Each row is a point on a tangle of strands that fork, close into loops and nearly touch. The rows are in no order.
Two points are linked if the straight distance between their rows is under 32.2. Some points are linked to none.
Z675: [-13   4  -7 -12 -15   5   7  -6  12   7 -24   6 -22  -9 -24]
Z557: [-25 -15  15   5  24  -1  -9  -4   5 -21  -4 -20   1 -17 -17]
Z787: [ -3  31  35 -32 -13   3 -17 -10 -14  14  37  14  19  -2   0]
Z122: [ -2  13  17   8 -13  11   2 -20  13  11  16  17  13  -6  14]
Z490: [-21   2  12 -17 -14   9  -1 -14  12   6 -13  10 -25 -10 -28]
Z553: [ -9 -21   1  13  38  -7   2  11   0 -11   4 -24  20  -6   9]
Z299: [-23  -9  12  -7  -2   9  -3 -19  17  -2 -14  -2 -19 -12 -27]
Z160: [-12 -17 -22  18  22  -9   4   6  15 -14 -15 -23  -6  10   6]
Z244: [ 26 -11  -3  28  -5   3  11   3  -6  -3   8  14  14   3  26]
Z948: [ 13  39  25   4 -23   0 -14   5 -29   9  40  10  23   0  13]
Z214: [-30 -11   1  19  32 -11  -9  -5  14 -16  -4 -30   2  -2  -2]
Z385: [-16  -7 -32  12  12  -6   4 -20  27  -8 -27 -30 -16  10  -9]
Z854: [ 32 -34  -7   0   8  -1   1  25  -6  -1  -4  17  -8  11  11]
Z393: [ 13  35  31   0 -17  -1 -12  -7 -23  15  41  11  33  -7   7]
Z264: [-20  -8 -32  17  17 -12   1  -9  17 -12 -30 -35 -20  12 -14]
Z154: [ -7   3  13  -7  -7   6   7  -2   5   2   6  15   8 -13  -1]
Z913: [ 30 -18 -51   1   3  -4  12 -10   6   8 -30 -10 -22  21   2]
Z903: [  8   9   6  18 -14   8  10 -13   9   4  11  15  15  -6  19]
Z632: [ -7  -2 -35   7   1   2  11 -30  32  -2 -28 -21 -14   6  -9]
Z482: [  5   2 -22  -9 -18   5  16   9   1  12 -24  13 -18   0  -8]
Z849: [-22 -15 -12  16  18  -8  -6   6   6 -21 -25 -28 -17  -1 -16]
Z875: [-18 -16 -22  20  21 -16 -11  10  -2 -19 -32 -33 -25   9 -16]
Z691: [ 32 -25 -25  -1  -5  -1   7  15  -1   7 -19  14 -21  16   7]
Z794: [  8  29   4  20 -35   8   1 -16   7  14  12  18  -1   5  19]
Z440: [ -9  33  38 -43 -15   7 -29  -8 -13  14  37   8   8  10   0]
Z526: [-30 -10  -4  20  28 -11 -12   3   8 -20 -15 -32  -8   0 -10]
Z226: [-14 -19 -11  19  36 -14  -1  12   4 -13  -3 -25   5   6  13]
Z600: [-15  13  28 -22 -22  20 -12 -31  10  29  14  17 -22  20   2]
Z851: [  4 -22 -39   9  19 -11   7   5  11  -7 -28 -23 -21  19   0]
Z442: [-10 -16  18 -12  22  -6  -1  12 -16 -24   2  -8  11 -24 -23]
Z421: [-22 -14  17   7  36  -7  -9  -3   0 -16   6 -29  17 -17 -12]
Z532: [-12  36  33 -43 -21  13 -32   0  -6  12  28   5  -6  17   0]
Z260: [-11 -15 -37  15  22 -20  -4   3   6  -9 -30 -34 -25  21  -7]
Z683: [ -3  14  28 -28   0  -5  -1  -3 -16   5  25  15  27 -18  -8]
Z837: [-10  37  24 -29 -25  10 -18   5  -5  12  20  16   0   5   1]
Z512: [  4  -7 -45   6   2   0  16 -16  19   1 -33 -18 -16   9  -8]
Z485: [ 19  23 -10  25 -39   4   9  -6  -3  11   5  17  -8  10  19]
Z744: [-13 -17 -10  10  16  -1   7   6  12 -14 -13 -15  -2  -3  -1]
Z389: [  9  25  30  -9  -9   4  -6 -14 -11  15  33  15  32 -13   6]
Z762: [15 -7 -4 23 -3  5 13 -4  5 -3  7  7 18 -2 22]
Z88: [ 14 -13 -26  -2  -7   2  15  11   3   5 -24   8 -16   4  -1]
Z890: [ 22 -27 -45   4  13  -8   6   1  10   1 -29 -15 -23  27   3]
Z37: [ 18 -26   8 -10  22  -6   7  26 -22  -8   7   7  13  -8   2]
Z694: [  1  21  34 -27  -4   0  -8 -11 -14  11  32  15  30 -12  -3]
Z386: [  3  21   3   1 -26   8   3   4   0  10   4  22   1  -2   9]
Z307: [-10 -17   9   4  39  -8   0   7  -6 -10   9 -25  28 -16  -4]
Z768: [ 17 -15 -38  -2  -5   0  16   3   6   6 -31  -2 -20   9  -3]
Z919: [ -4  29  18 -10 -24   9  -4   1  -2  11  16  20   6   0   7]
Z547: [  8 -23  11 -10  29  -5   6  20 -22 -14   9  -5  23 -17  -6]
Z955: [ 11  42  23 -12 -24   2 -18  13 -28   6  35  10  19   3  11]
Z56: [ -5  12  19 -18  -6   5   3   1  -5   3  15  19  15 -15  -1]
Z146: [ 25   2  -6  21 -21   2  11   5  -8   4   5  21   3   5  20]
Z608: [-24 -13  12   3  11   5  -5 -11  14 -17 -11 -14 -10 -15 -23]
Z180: [ 22 -30   1  -7  17  -3   4  28 -16  -6   3  14   4  -3   6]
Z996: [  0  24  20  10 -26  12  -4 -23  10  15  20  18   8   1  17]
Z134: [ -1   2   1  -2 -10   6  11   3   5   2  -2  16   3  -8   4]
Z495: [ -5   2 -19  -9 -15   4  12   0   5   9 -26   8 -22  -7 -17]
Z561: [ 42 -31 -12   1  -1  -1  -1  20  -1   8  -8  20 -17  17  12]
Z997: [ -3 -18  14 -14  24  -7   6  16 -19 -17   6  -6  21 -23 -14]
Z858: [ 25  13  -5  27 -30   1   5   5 -13   7  11  21  -5  10  21]
Z914: [  4  30  21 -16 -18   3  -7  11 -20   7  24  20  17  -3   6]

How many points has the smallest loop of links through each point below? Write - if it is on no loop.
Z146 -> 9
Z532 -> 11
Z875 -> -

A fork is a point with three links, a tip a point with one. Leave the first point through the second and follow the links. Name the first fork or tip that comes.
Z154, Z134 -> Z919
Z88, Z768 -> Z260
Z180, Z854 -> Z88
Z955, Z948 -> Z694
Z260, Z264 -> Z512
Z37, Z547 -> Z442
Z608, Z557 -> Z744

A piece is all that can be reached along the links. How many separate loops has the piece of each point below (a circle has one, a figure eight two, a Y none), and how many tips (points with one link)?
Z849 -> loops 0, tips 4
Z122 -> loops 1, tips 0
Z154 -> loops 2, tips 0

Name the points in between on the shortest way along the links from the first point to the second, in order.
Z532, Z386 -> Z837 > Z919
Z683, Z837 -> Z694 > Z787 > Z440 > Z532
Z421, Z226 -> Z307 > Z553
Z890, Z495 -> Z913 > Z768 > Z88 > Z482
Z691, Z264 -> Z88 > Z768 > Z913 > Z890 > Z851 > Z260
